A landscape with many valleys, sampled at points; each row gives a point and its height.
A ball rolls from a point to the lowest of its 2 nearest points, and stops where none of them is lower. Distance is the straight distance between rows; heights are no part of it.
pide: [131  84 130 130 142 121 140 151  92  72 111 160  96 210  75  92 142 120
 100  73  37 151 138 145 120 177 116 141 146 149 147 115 134]  h=425
Vug: [128 121 110  56 148 146 128 127  96 133 147 182  77 120 107 114 138 133
  93 121  67 124 115  66 145 109  96 147 190 176 172 148 157]  h=502
Kifi: [126 125 150 135 142  97  71 154 120 124 145 121 181 117 186 171 136 153
 116 161 197 116 118 140 159  85 128 143 100 125  98 122 138]  h=630
noke: [159 150 112 159  72 134 128 131 157 129  78  91 153  92 198 113  98 135
 152 135 149 151 126 142 100 130 128  99 103  90 109 151  81]  h=601
sov: [117 170 128 111  99  96  83 138 115  79 175 111 177 115 140  72 148 136
  79 130 190  86 154  66 171  59 166 175 101 127  74  78 161]  h=725
Tivib: [136  66 106 106 186  89 111 110 127 133 141 174 107 107 123 176  90 164
 121 117 191 102 137 163 155  88  98 119 119 127 132 136 135]  h=382
Nedak: [131 142 161 143 149 119 102 163 121 140 146 118 164 169 156 164 157 149
 114 123 158 114  99 141 163 104 102 169 121 155  75 113 144]  h=620
Seses: [127 143 136 135 179 133 149 164 157 130 136 126 147 106 186 213  88 120
 135 104 186 138 103 158 125 133 107 144 130 122 114 181 147]  h=252
vozep: [160 177 129 100 133 126 110 165 124 134 165 147 156 165 157 127 178 136
  84 122 134 114 123  94 144  40 133 166 149 157  91 111 146]  h=744
levul: [132 129 164 201 142 111 104  99  75 121 110 141 178 162  83  99 194 109
 117 140 126 122 137 135  99 166 181  97 116 135 101  63 124]  h=557
nived: [129  58 136 102 196  98 165 119 143 120 129 167  91 116 119 172 116 160
 114  88 129 120 135 158 147 125  90 130 127 145 126 184 132]  h=344
nur: [124 150 180 149  86 142  98 124 196  99  96 110 163 113 117  86  92  89
  93 191 161 143 115 172 161 135 170 159  92  68 111 120 126]  h=212
neni: [ 99  97 151 163 188 132 144 121  96 115 110 161 132 135 114 185 155  84
 147 136 177 117 141 170 101 155 206 120  90 150 115 159 132]  h=228
foz: [174 199 141  92 130 129 110 136 156 115 185 155 190 123 137 131 117 116
  97 162 185 124 134 144 174  92 148 137 113  86  94 117 135]  h=542
dogip: [128 146  87 142 108 120 148 152 145 137 150 122 134 119 160 141 111 167
 148  61  73 129 139 113  79 153  88 126 110 123 115 141  74]  h=563
Biz: [ 95 132 143 126 174 177 157 145 103  95 119 181  84 163 123 198 129 119
  87  87  90 156 107  98 114 149 144 158 172 199 149 110 152]  h=267
neli: [121 144 143 154 182 130 142  77  82 122 121 197  96 177  69 163 160 117
 116 100  80 121 127 110 104 165 157 100 158 188 130 111 137]  h=263
Bunag: [150 158 134 142 143 115 102 173 131 146 122 156 145 121 205 209 103 160
 130 126 165 113  99 161 135 109  94 148 167 127 127 161 115]  h=211
papez: [136  89 145 126 109 157 172 187 197 105  85  78  82 109 132 159  87 118
 109 133 125 137 122 121 153 141 132 191 151  98 157 136 163]  h=510
mufek: [125 152 136 120 180 166 166 161 154 115 135 175  81 129 141 218 125 132
  88  87 124 138 116  99 108 107 128 162 176 180 127 135 164]  h=338
pab: [155 132 131 116 165 116 147 151 175 131 140 172 128  79 146 200 118 124
  88 123 173 117 141  85 114  82 151 136 141 124 112 129 161]  h=446
Naz: [ 85 119 140 134 131  97  99 164 134 135 145  98 173 123 165  76 139 118
 121 114 114 114 128 155  93 119  98 135 106 142  70 132  90]  h=882
regi: [139 114  37  87 111 122 110  97 109 135 137 114  82  68 143 137  57 151
 177 113 138 152 133 111 134 102 133 111 124  52 167 110 124]  h=492
Roz: [146 117  86 107 150 101 137  91 135 160 152 160 136 106  92 124 158 126
 125 130 176  98 138 150 107  69 108  90 127 129 109 160 124]  h=309
bok: [119 158 113 165 121 104 107 131 118 148 154 121 147 147 165 138 132 154
 143  77  83 113 115 109  91 171  86 106 120 159  99  93  86]  h=547
dobef: [123 105  55 137 116 113 143  59 106 179 150  96 143 107 124  97 128 153
 169  64 156 135 133 176 135 126  86 110 111 113 101 147  84]  h=337
kunas: [ 95 138 126  87 154 101  92 185 119 146 176 151 163 122 176 105 149 112
 126 114  92 121 134 114  69 117 100 132 132 163 102 153 106]  h=877
sefit: [149  66 103 119  62 109 125  89 148 124 116 105  98  93  96  78 130 171
 143 129  67 127 170 115 173 116 103 104 101  95 155 109 101]  h=540
Suz: [108  94 160  68 149 132 147 160  94  93 131 154  72 171  88  67 143 123
  86 105  42 154 146 114 131 141 121 144 150 147 167 153 147]  h=424
Fam: [134 119 149 137 104 134 109 100 120 146 103 160 100 128 101 145 164 159
 130 171  95 108 122 104 154 142 118  93 145 165 165 108 129]  h=445
vir: [141  94  70 101  83 130 116 108 114 135 127 121  88  89 124 131  99 174
 162 138  83 144 141  99 156 123 117 103 128  89 173 101 114]  h=518
fome: [128  63 170 112 133 141 147 168 157 111  89 149  81 106 130 138 120 143
 102 145  85 128 151 126 121 153 134 133 121 145 164 154 125]  h=318
bada: [ 93  74 154 129 150 138 129 141 153  98 126 113 117 117  92 132 121 104
 120 144 167 128 140 138 150 123 144 149  98 112 142 102 157]  h=427
Gar: [129  69 155 140 161 108 156  96 118 121 111 126  95 149  92 137 120 165
 134 106 130 122 133 166 177 153  71 118 107 144 127 135 130]  h=302
fep: [144 110 143 105 102 140 103 141 143 148  83 164 103  84 161 157 143 141
 135 216 152 122 124 124 128 103 157  98 136 143 169 150 134]  h=210
nam: [106 117 151  86 153  67 100 135  90 136 148 149  98 190 144  88 108 176
 134  75  50 142 111  97 130 171  61 132 125 171 146 154 120]  h=352
Vad: [135 152  87 153  33 122 136 133 173 118 122  56 142  96 149  65  89 134
 133 137  85 152 138 113 104 116 127 132 111  73 112 114 102]  h=626
Bosa: [126 168 114 134 158 155 135  62  91 154 128 169 104 179  67 113 170 114
 130 121  63 119 122  70 102 152 128 118 181 183 160 127 147]  h=334
mesiz: [101 118  71  83 134 159 131 117  92 107  94  85  52  76 143 107  92 142
 160 157 113 174 128 118 104 149 147 103  82  94 143 161 120]  h=325
sigod: [117 168 146 134 128 151  93  76 102 147  93 132 127 135 152 158 107  97
 170 200 191 165  79 123 131 166 155  77 106 139 158 142 143]  h=367
Goru: [138 145 168 128  89 127 110 161 216  99 126  86 160  96 164 116  79 109
  93 163 152 139 114 131 153 116 139 183 129  71 117 109 147]  h=93
Suvin: [ 77 116 148 153 167 129 144 160 137 100 174  73 159 141 159 157 100 106
 119  74 147 146 110 147 120 145 102 172 128 146  75 105 154]  h=342
vopez: [108 134  79  98 156 142 169  79  77 159 126 137  67  76  82 157 111 159
 169  80  53 175 113 129 118 145 148 116 105 114 134 190 104]  h=303
dena: [ 97 139 131 158 182 139 166 167 141  90 144 130 121 139 156 172  97 110
 109  61  92 144 127 107  58 166 123 129 129 142  99 106 126]  h=350
fisoz: [150 113 143 132 166 115 155 127 175  96 139 181  71 132 139 156  98 163
  80  52  78 128 149  91 129 125 101 121 145 151 132  79 127]  h=787
dodob: [153 128  77 125  68  93 101 125 136 146 149 103 141 107 165  99  73 153
 156 124 173  97 158 164 148  55  99 140 160  54 142 122  80]  h=397
zudu: [134 194 173 137  80 156  90  90 158 117  96  97 198 139 140  74 109  91
 125 186 146 137 109 178 159 161 137 136 104  86 101 130  99]  h=272
Miben: [135 120 157 170 132  99 115  68  93 147 118 142 153 156  82  86 175 130
 130 139  89 100 144 118 106 157 119  70 116 148 124  90 101]  h=541
pupi: [132 152 100 166  55 133 169 123 153 102 145  59 154 131  96  68 109 104
 128  88  92 146 138 145 104 132 129 149 142  81  98 120 122]  h=641
lomat: [148 171 178 169  69 146 148 164 155 113  87 132 133 125 145 148 139 113
 126 175  91 145 126 113  91 154 175 101 141 122 146 112 120]  h=312
Fuda: [161 178 123 126 152 107 103 107 108 167 170 122 171 183 135 140 143 141
 144 128 164 103  91 123 150 103 111 139 145 151  99 108 161]  h=607
noruz: [101 125 145 129 178 147 143 107 109 105 168 118 121 188 102 165 143 103
 118  90 164 135 124 103 165 128 131 160 131 152 119  69 178]  h=187
zub: [102 158 138 105 115 132 104 222 150 116 147 106 140 142 213 149  97 137
 135  94  96 138 107 119  99 152  95 163 143 160 123 128 133]  h=233
nodu: [140 181  82 100 134 131 147 110 139 127 176 142 141 102 154 154  82  97
 157 102 178 139 110 142 130 109 104 116 162  88 140 191 143]  h=951
mag: [134 114  98 129 133 138 114 196 147 134  86 114 124 101 221 173  65 158
 151 110 137 140 116 147 112 144  88 148 121 118 136 181  95]  h=128
sev: [117 140 146 161 115 144 125  78  99 136  90 143  87 115 110 167 131 132
 166 182 106 123 110 110 115 171 167  67 115 154 163 119 127]  h=412
zapaz: [167 187 103 138  63 133 162 111 162 132 115 123 151  82 167 139 117 134
 150 135 107 165 146 111  92 123 149  98 117  76 122 159  88]  h=590
zufov: [132 118 124 102 133 101  61 101 113 169 150 108 142 166 119  50 164 142
 147 181  83 107 132  71 148 122 111 134 153 146 158  88 160]  h=481
dalin: [117 132 158 187 126 108 131 148 157 120 130  95 186 102 139  94 149 125
  93 126 162 122 143 167  95 120 144 139 114 117  65 112 101]  h=887
kur: [128 147 157 211 127 112 125 127 107  94 112 127 191 137 114 125 164  85
 133 129 155 156 129 167  83 174 207  98 112 112 100  98 126]  h=571
nako: [160 124 160 186  91 122 151 144 160 133  57 148  89 104 128 160 145 127
 137 175 102  97 149 131 104 157 211  93 117 127 149 124  93]  h=354
gabet: [141 172 120 156  57 116 109 102 162 131 127  80 176  92 158  64 101 117
 138 157 144 151 121 145 116 126 121  96 109  84 108 110  99]  h=612
pusu: [111 119  79 130 144 131 138 101  89 145 153  98 123 122 143 155  97 144
 173  84 111 132 101 141 134 157  73 110 116 124 125 143 125]  h=171
Kifif: [101 134 109 153 121  95 108  95 106 145 143  74 154 159 126  91 129 135
 157 104  71 114 124 125 127 176  82 115 121 158  98  76 116]  h=530
Lun: [146 115  80 100 117 121 121 132 150 127 144 135  98  74 132 160  68 127
 152 122 168 125 134 118 145  87 115 116 151  78 173 126 149]  h=459
gofiz: [123 119  61 126 127 145 188 103 122 118  96  87  62  76 115 131  89 125
 171 126 118 160 144 124  81 152 179 120  83  86 131 149 104]  h=358
daped: [158  97 120 103  78 100  94 127 165 129 155 122 134 111  98  67 153 124
 116 153 133  97 143 119 148  70 108 120 142 110 126  81 127]  h=413
dipa: [106  97 138 103 140 114  82 119 134 128 164 130 135 113 128 150 120 114
 130 155 172 125 123 100 152 110 122 115 113 126 151  90 167]  h=375
foza: [148 166  66 148  85 123 170 119 150 141 134  97 136 107 155 160 101 159
 161  90  74 171 138 100  98 133 131 128 116  82 123 121  91]  h=578
paku: [131 106 135 176 142 127 149 177 148  96  99 117 130 135 124 137 121 109
 105 104  96 131 152 134  66 161 155 135 131 119 108  98 122]  h=405
nika: [138  78 142  93  96 146 141 152 142 147  80 173  63  85 112 125 149 149
 128 190 103 103 140 128 144 114 143 123 132 162 186 186 126]  h=261
divu: [118 162  44 102 111 117 136  63 127 145 180 121 116  71  93  99  85 100
 171 119 175 153 132  96 110 115 127  61 114  82 162 125 127]  h=941
puv: [114  57 140 127 169 132 125 131 128 110  64 122  73 110 171 185  79 173
 137 134 110 146 123 148 145 178 101 107  89 148 161 153 111]  h=215
zare: [ 76 116 108 156 169 136 143  98 110 116 132  88 148 127 119 107 112  93
 144 100 193 146 118 192  77 150 121  94 100 136 104 159 112]  h=295
roru: [116 151 167 113  91 128  97 146 163  90 158 111 171 122 136  83 146 111
  89 156 149 136 134  83 143  83 160 161 122 119 106  81 162]  h=712
Fodog: [146 178 187 160 108 135 131 113 135 127 128 129 161 156 117 151 158 125
 124 158 151 128 112 129 150 128 152 118 144 125 121  98 146]  h=311
tob: [115 135  99 121 144  99  71 104  98 167 144  80 150 166 149  52 132 154
 174 148  53 110 117  90 135 169  82 132 143 154 146 104 137]  h=509
poka: [132 154 129 152  93 133 141 129 144 113 133 112 177 134  92  61 156  64
 117 136 118 135 148 173  56 114 161 105 131 102 100 143 121]  h=675
fomo: [140 169 187 189  99 115 122 114 140  96 118 136 204 130  98  85 155 108
  95 165 167 142 130 169 127 135 204 124 107  85  81  98 119]  h=585
Raguk: [135 137 128 118 121 124  94 187 130 148 120 137 149 115 211 147 127 150
 138 135 126 122 114 143  94 115  91 127 147 132 135 181  86]  h=173
Bim: [143 143 135 116 166 123 123 163 139 132 148 188 126 139 150 165 172 155
  75  96 126 108 144 101 118  67 124 146 132 164  84 126 108]  h=754
gibob: [145 136 136  93 104 139 118 136 126 136 124 189  87 151 114 106 169 149
  90 131  57 127 131  56 140 109 108 127 174 185 170  96 131]  h=522
zovib: [116 165 130 123 148 148 168  91 103 145 145 127 134 181  41 125 146  74
 158 137 185 119 107 156 137 144 136 125 124 124 148 160 160]  h=162
Vono: [165 179 159 168 112 137 187 134 182 107 122 127 157 121 129 123 122  96
 111 115 135 140 144 153  90 147 166 124 148  90  92 112 117]  h=636
Faro: [151 145  92 108  77 127  96 113 150 129 148 103 133 117 134 107  68 126
 159 142 176 133 128 149 186  91  97 132 141  66 165 131 124]  h=422
Bel: [146 123  91 160  70 129 178 105 141 122 108 106 132 100  82  52 139  97
 137 126 133 122 167 174  69 109 171 100 117  95 116 148  96]  h=666
Sol: [129  96  87 119  57 140 127 106 135 147 114  73 123 121  87  84 143 161
 165 110  94 130 133 140 185 111  97 158 118  94 143 113 102]  h=556
Bapu: [112  99 116 131 126 154 129 166 123 144  83 117 105 120 174 157 120 170
 154 121  96 141 114 152 126 171  75 137 101 143 146 175  87]  h=172
Pevi: [158 154 113 130 146 109 123  98 103 184 140 133 154 176 109 110 181 147
 140 118 122  88 120 128 129 110  80 127 154 152 106 132 120]  h=594
bugek: [176 151 142 127 118 139 116 145 114 187 114 147 148 188 107 157 179 170
 114 180 148  98  88 134 161  90 111 156 148 176 130 152 171]  h=835
laf: [121 112  58  89 142 140 169  75  87 160 159 106  86  69  90 120 117 148
 179  57  96 159 131 149 141 128 114 125  97  87 137 154 127]  h=265
Bobul: [152 129 130 142 104 156 194 168 146 115  77 112 101 132 126 136 127  75
 144 124 118 136 143 176 107 150 175 168 144 102 144 208 120]  h=564
taru: [ 88  88 142 117 175 118  91 175  96 135 137 104 128 146 180 161 127 146
 138 120 125 135  94 148 143 152  60 158 125 175 125 148 125]  h=251
doti: [116 121  46  76 140 128 113  84  64 155 176  86 115  98 129 122  87 150
 188  71 113 147 105 139 154 128  92 134 122  79 142 132 125]  h=219
Bil: [127 137 110 131 120 157 176  85  83 152 118 126 100 157  62 101 172  72
 189 127 153 112 121 172 121 140 174 124 128 119 141 205 113]  h=202
Gef: [ 98 148 105  94 170 110 125 143  96 142 164 122 128 181 140  97 129 140
 146  51  55 108 124 116 101 168  62 145 131 171 115 143 106]  h=316
duze: [145 131 115  83 131 113 105 151 152 130 171 170 155  86 147 149 129 104
 108 160 175 127 146  99 106  51 150 127 141 103 132 146 156]  h=482
gipas: [130 132 141 177 171 141 168 111 125  97 121 167 107 170 102 190 151 114
 113  73 110 118 132 136 112 158 149 119 151 158 116  73 138]  h=180
mito: [147 117 176 135 114 130 120 120 119 128 100 195  93 168  86 112 186 154
  98 155  52 114 155 105 128 141 139 103 152 170 160  93 116]  h=480
zalus: [123 105 149 131 100 115  77 110 136 147 119  90 152 141  91  67 158 125
 127 184 127 111 122 120 151 116 110 122 122 127 130  86 135]  h=447
zonag: [ 95  80 151 196 126  98 126 131 164 104 133 110 153  96 114  94 126 144
  66 105 156 113 170 144 124 131 176 150 107 118  76  60 119]  h=895
setu: [ 90  93 148 128 192 156 148 120  78  83 141 155 121 175  97 196 150 125
  85  99 161 101 152 100 161 133 151 162 111 163 117 122 178]  h=86
kud: [110  98 128 148 167 147 174  99 107 102 129 132  97 165  80 155 124 125
 146  77 101 118 126 153 136 170 113 115 136 145 129 125 135]  h=256
Laka: [134  70  98 126 155 109 139 142 187 130 126  95 113  82 153 133  74 129
 110 105 186 111 141 158 135 109  94 155 118 101 120 133 129]  h=423
Sib: [ 85  98 147  84 183 162 125 101  62 148 124 122  70 122  80 123 125 106
 146 164 124 135  94 123 156 176 128 124 125 146 192 161 175]  h=472
gotan: [170 101  80  79  87 104 103 105 121 153 156 155 128  93 104  71 149 138
 136 144 113  88 165 108 135  61 110  95 155  98 146 132 106]  h=379
Gebo: [ 88  66 152 128 164 140 123 133  86 101  56 117  72 132 139 121  99 135
 138 144  87 157 124 171 120 181 128 102  84 146 145 180 107]  h=255
Sus: [130 143 145 118  64 156 122 163 105 151 105 129 133 127 156 138 126 144
 140 191 108 151  89 111 163 148  95 151 167 149 189 139 152]  h=855
tor: [176 149 139 139 124 141 133 129 133 159 112 182 103 160  91 205 169 179
 101 137 135 103 105 121 170  87 117 140 163 182 125 120 155]  h=829
gipa: [ 98  99 126  65 133 133  77 130 119 136 164 112  99 118  93 106 119 109
 135 185 140 142 108  70 182 125 130 124 123 121 201  91 187]  h=299
fegat: [106 134 126 115 152 145 131  88  76 147 126 133 106 157  99 136 128 136
 146 138  65 130  91  75 142 187 112 114 160 174 174 122 166]  h=395
buge: [105  85 179 154 169 104 122 135  92  87 115 182 150  99 130 124 172 135
  89 147 118 116 196 102 107 133 173 113  74 146 110 148 105]  h=584
tidu: [ 92 143 154 138 175 147 162 171 140 101 144 118 157 121 186 188 103  96
 115 103 139 160 110 121  84 147 129 144 132 131 100 145 150]  h=296
fedof: [ 91 110 119 152 177 140 153 113  90 105 105 108 111 135 109 142 111  71
 163 119 156 145 115 184  78 183 174  91  98 130 122 158 135]  h=266
pofo: [103 115  93 127 141 159 151  72  87 153 108  92 121 131 114  97 125 115
 175  94 166 136 121 182 121 146  96 111  96 123 110 180  94]  h=317
Vuf: [154 132 117 134  66 137 118 122 125 163 117  72 155 175  98  82 177 153
 158 124 103 108 123 137 182 105  71 176 150 120 123 129 110]  h=570
teve: [149 108 161 157 132 124 111  91  96 117 105 151 127 200  65  78 186 115
 112 153  65 115 156 104 139 147 157 111 132 153 141  60 137]  h=514
koru: [152 207 135 148  76 167 131  63 160 121 138  92 186 146 118 111  95 111
 152 144 142 143 113 167 186 180 115 128 117  88 121 117 109]  h=314
rugir: [107 126 105  95 147 145 123 107  85 156 147 118 104 122 118 147 122 119
 161 142 136 139  85 103 151 156 103 117 163 142 185 148 173]  h=437
karu: [127 138 117  95 132 101  64 116 118 148 156 160 169  94 150 112 140 114
 122 190 223 128 137 114 126  51 152  96  97 108 126 135 125]  h=503
vizif: [158 126  82  70 143  87  92  97 103 173 190 168 139 129  86 108 132 123
 125 152 160  85 142 122 120  40 116 103 159 112 133 138 133]  h=343
fetod: [108 111 184 170 131 136 101 204 153 124  82 105 158 119 191 155 130 143
 112 151 128 144 118 142 110 149 125 143  97 135 116 128 101]  h=242
lares: [115 154 146 149 144 173 166 185 122  88 100 167 115 187 124 181 141  90
  98  95  99 166 118 131  99 150 180 170 181 161 147 110 167]  h=175
Robu: [148 134 159 119 130 151 168 111 144 126 123 187  71 149  67 185 164 136
 118 143 142 110 129 112 137 100 169 124 158 162 147 115 166]  h=820
redam: [154  92 145 141  95 128 122 127 202 126  71 105 102  85 142 131  89 120
 130 184 189 117 140 134 150 120 163 120  96  95 152 102 122]  h=435
kuv: [144  87 115  77 166 102  92 111  97 149 146 163 111 130 112 148 131 158
 120 141 129  96 126 142 160  89  80 112 151 132 154 156 146]  h=418
Lolaf: [160  92 141 117  96 139 155 186 202 145  57  94  79  77 162 158  94 105
 109 171 149 125 135 106 136 132 155 148 128 102 166 138 133]  h=473
lod: [125 118  83 131 132 156 197 125 111 136  99 120  65 107 104 162 115 139
 167  82  64 146 139 146 100 157 172 139 109 107 142 194 100]  h=333
puf: [140 191 132 112 115 129 123 159 117  94 155 110 179 155 153  88 175 135
  59 113 147  98 136  78 160  39 177 181 106 152  72  97 137]  h=734
zonom: [146 154 115 115 118 132 140  98 137 166 153 123 128 192  37 114 148 112
 143 164 190 108 116 137 191 101 111 131 118 122 156 129 178]  h=94
kiz: [131  87 131 156  61 135 126 147 183 103  38  75  99  96 124  95  90 114
 118 177 123 130 139 142 121 134 162 140  91  82 144 114 110]  h=469
niv: [ 99 175 169 121 104 141 119 128 147  73 175 120 196 124 105  80 133  54
  86 151 158 153 147 104 126 109 173 154 110  90  95 108 139]  h=698
linag: [154 166 141 100 108 115  61 129 146 131 137 153 187 108 170 102 100 107
 118 206 205 142 128 149 152  88 151 117 108  78 117 134 121]  h=521
tude: [124 138  60  96 145  99 110  67  89 154 190 139 121  86 120 131  97 121
 161 113 119 126 119  85  98 119 111  59 148 111 150 130 130]  h=935
perin: [102 116 162 168 186 134 151 116 102  97 143 155 147 128 104 201 156 109
 108 104 186 117 150 122 123 146 178 134  94 145  97 107 149]  h=177
tep: [149  89 110 180 104 116 152 163 159 106  53  96 110 115 107 104 112  91
 120 137  93 120 153 170  82 164 181 134 109  96 128 129 114]  h=444
gof: [135  90 146 118 153 136 166 119 173 116 125 175  73 118 105 177 132 141
 103 114 119 110 160  96 138 116 137 119 145 151 135  95 150]  h=807
tev: [142 181 176 161 103 173 165 145 138 110 114 151 125 154 133 172 138 107
 121 132 117 151 105 116 113 158 157 123 169 141 139 111 154]  h=259
kugu: [165  57  98 129 153 103 114 131 165 132  88 146  93  88 159 185  82 166
 128 127 186  92 144 157 162 109 104 126 126 108 151 120 116]  h=417
tavi: [137  80 180 159 110 131 130 129 163 116  79 141  84 115 113 154 137 118
 127 192 152 106 148 137 139 145 199 109  91 124 163  87 129]  h=392
futu: [110 111 168 122 143 108 114 143  87 104 124 161 108 217 119 104 127 161
 101  82  43 147 119 115  98 194  98 134 115 170 159 127 110]  h=387
zim: [116 175 197 150 122 137 116 105 103 144 107 148 155 142 142 147 155 104
 144 194 158 148 110 137 117 159 178  85 113 139 136 130 124]  h=345
dizur: [118 137  99 115 134  82 127 128 142 131 194 125 142 103 149  86 126 112
 118  92 116 113 146 115  96 100  98 105 149 142  86  83 125]  h=920
Nidov: [137 138 182 158 117 152 115 153 149 130  55 115 144 122 182 140 135 131
 131 184 176 152 110 172 125 132 152 127 100 129 120 169 104]  h=203
mozi: [ 77 134 149  91 156 139 104 185 100 125 158 139 155 147 190 129 146 110
 109 120  98 137 126  71 108 131 118 175 142 187 114 126 149]  h=870
bomad: [109  84 107 109 159 110  76 108  89 144 127 100 127 127 168 117 100 143
 165 126 122 122 107 148 149 153  59 112 120 138 141 134 116]  h=214
Bedel: [120  98 115  77 142 132 116 106 121 148 165 119  87 156  36  97 140 130
 143 162 161 112 121 109 213 115 100 128 123 120 188 104 181]  h=193
fedim: [116  99 157 143 124 121 120 153 114  87 128 141 163  90 122 103 181 151
  64 148 152  86 188  87 130  92 180 141  81 134  84 115 121]  h=602
kalir: [123 145  79  78 139  95 111 120 110 130 186 156 114 103 153 114 100 115
 137  91  65 120 128  72  87 111  97  85 168 138 120 118 126]  h=928
Tofef: [126 207 116 121  97 170 147  76 107 125 130  83 168 149 132 125  86  86
 172 140 119 179  91 148 139 186 134 107 120  94 123 164 118]  h=349
Vetu: [140 128  98 137 119  77 125 110 165 141 196 111 143 121 119  93 134 154
  98  91 175  92 151 153 144  95 101 128 141 135  83  53 138]  h=912
kani: [148 164 104 113  89 136 114 134  72 181 122 170 128 133 136 149 113 165
 145 185 113 133  79  94 164 119  97 180 206 156 196 155 159]  h=848
katem: [149 113 141 143 133 162 202 184 165 113  87 119  82 135 130 180 100  95
 122 106 106 130 134 134 107 163 166 161 167 119 150 152 151]  h=544
Kemus: [156 173 182 171 129 131 158 153 151  82 119 134 205 134 107 122 139 120
  68 143 186 126 130 182 145 124 214 168  97  85  64 127 120]  h=599
meril: [113 157 170 120 106 154 112 191 116 140 136 133 155 155 179 132 150 126
 108 170 109 158  95  94 138 142 108 172 163 167 143 135 154]  h=862
Fudu: [141 158 110 120 119 149 192 106 128 136 142 119 139 125  93 112 154  79
 159 105 142 132 122 150 100 111 128 116 141 113 128 203 122]  h=231
rapo: [115  98 124 140 175 110 140 146 170 114 174  97 137 126 137 160  99 135
 111  75 187 116 125 170 148 113  96 169 121 135  86 109 149]  h=380
garor: [133 120 139 129  96 160  85 139 118 144  45 139 113 102 194 131 123 146
 167 203 169 150 106 135 128 138 139  88 115 149 148 160 106]  h=169
zubib: [103 110 144 155 133  76 111 108 152 115 161 102 158 128 116  72 145 167
  75  80 139 102 168 145 153 124 128 147 115 159  50  31 115]  h=904
zot: [137 106 111  61 178 110 107  99 101 158 160 156 108 153  96  86 153 136
 118 136 100 113 122  81 150  96  95 123 163 156 148 144 164]  h=455
Gom: [143 134  67 131  96 118  97  76 109 174 121  92 173 132 144  71 129 140
 178 111 190 124 127 186 143  91  90 120 121 106 102 159  76]  h=355
tusin: [ 87  98 185 138 159 133 108 204 138 120 119 146 131 144 180 185 127 167
  96 119 117 126 130 128 129 159 100 165 114 168 120 122 114]  h=286
tus: [ 99 173 118  90 139 132 126 179 124 125 170 111 126 181 184 137 128 123
 135  53  90 128 100 121 116 141  75 169 166 174 100 123 135]  h=276
botop: [156 108  65 129  58 120 107 115 145 151 109 101 158  96 160  92 117 161
 167 101 137 130 149 161 140  87  96 138 128  85 115 140  67]  h=373
vel: [ 89  83 146  99 158 154 139 126 110 119 119 117  87 141  61 123 139  94
 148 156 155 131 124 165 158 143 156 138 127 123 174 145 154]  h=466
zam: [121 186 145 122 124 120 138 105 118 124 178 121 210 135 106  73 149  43
 113 143 143 154 140 118  69 126 175 107 124 109  95 137 134]  h=685
rozif: [121  76 159  76 131 121 136 172 142 104 132 163  86 117 125  90 129 151
  89 112  53 136 154 102 116 122 101 135 131 140 145 176 126]  h=374
vazo: [150 156 127 126 161 116 107 144 155 130 147 193  97 150 160 184 134 177
  98  60 100 105 124 103 140 101  90 136 151 175 111  77 109]  h=767
diras: [121 137 155 120 109 126 113 203 182  99 144  94 149 113 198 128 102 115
 107 130 112 142 115 103 121 107 122 176 149 118 104 113 142]  h=160
Zede: [130 170  62  71 129 129 137  92 100 155 172 122 128  96 105  91 117  81
 175 115 182 142 101 124 112  98 111 103 130  86 150 192 138]  h=946
Zalu: [166 161 156 155 164 146 172 168 189 112 127 160 118 127 162 196 121 127
  86  84 142 132 123 100 115 117 143 155 156 130 106 110 137]  h=396
nafad: [107  92 190 150 151  90 110 116 109 115 128 165 147 135 127  97 158 144
  95 129  83 125 158 111 116 148 131  91  91 150  99  87 104]  h=562
rabo: [149 144 121 155 101 131 138 110 117 157 118 102 158 195  68  54 194 133
 133 109  93  88 143 139 128 107  93 144 147 137 106 123  99]  h=582
rele: [133 110  80 168  94 128 177  94 130 119 125  84 119 125  62  85 132 120
 141  83 110 129 164 165 115 146 131 109 120  90 120 113 106]  h=656
ket: [111 139 122 158 111 152 123  87 115 123  73 105  97 117 157 162  99 132
 191 170 153 162 106 121 122 176 152  69  87 131 146 127 121]  h=389
lib: [161 137 117 127  95 125  91 136  93 187 109 143 134 169 135 158 146 186
 141 160 122  97  92 128 180 119  81 156 181 152 158 145 135]  h=841
dod: [129 137 105 117 141 130 160 135 150 136 157 152 127  85 117 129 151 100
 122 110 123 116 143 120  65  94 122  93 145 122 114 176 117]  h=270
lek: [116 104 150 135 143  98  80 135 110 117 158 148 174 110 141 121 170 161
  96 143 159  95 154  95 155  86 132 134  94 147  77  98 133]  h=617
Mide: [ 89  99 112 107 144 178 148 125  65 114  69  87  41 100 131 129  89 132
 169 148 112 159 112 156 132 182 156 118  86 127 164 176 137]  h=291
venit: [163 195 182 190 150 126 170 157 160  86 133 146 186 131 140 142 144 131
  87 117 157 138 128 130 117 147 206 134 140 102  74  89 107]  h=618

For each start below, name the point where the ball stops.
Vuf | setu
Vetu | zonom
nodu | setu
bugek | zonom

Write out the way that a ball takes from each point below.
Fuda | Pevi rabo Vuf Sol sefit vir regi Lun Faro dodob botop Gom dobef pofo zare fedof neni perin setu
zufov | zalus daped gotan vizif Roz dod Fudu Bil zovib zonom
tude | kalir dizur Vetu zubib zonag dalin Naz kunas mozi meril Sus kani lib bugek tor Robu gof fisoz vazo Bim vozep puf sov roru niv zam poka Bel rele pupi Vad gabet noke zapaz foza dogip bok Kifif tob zufov zalus daped gotan vizif Roz dod Fudu Bil zovib zonom
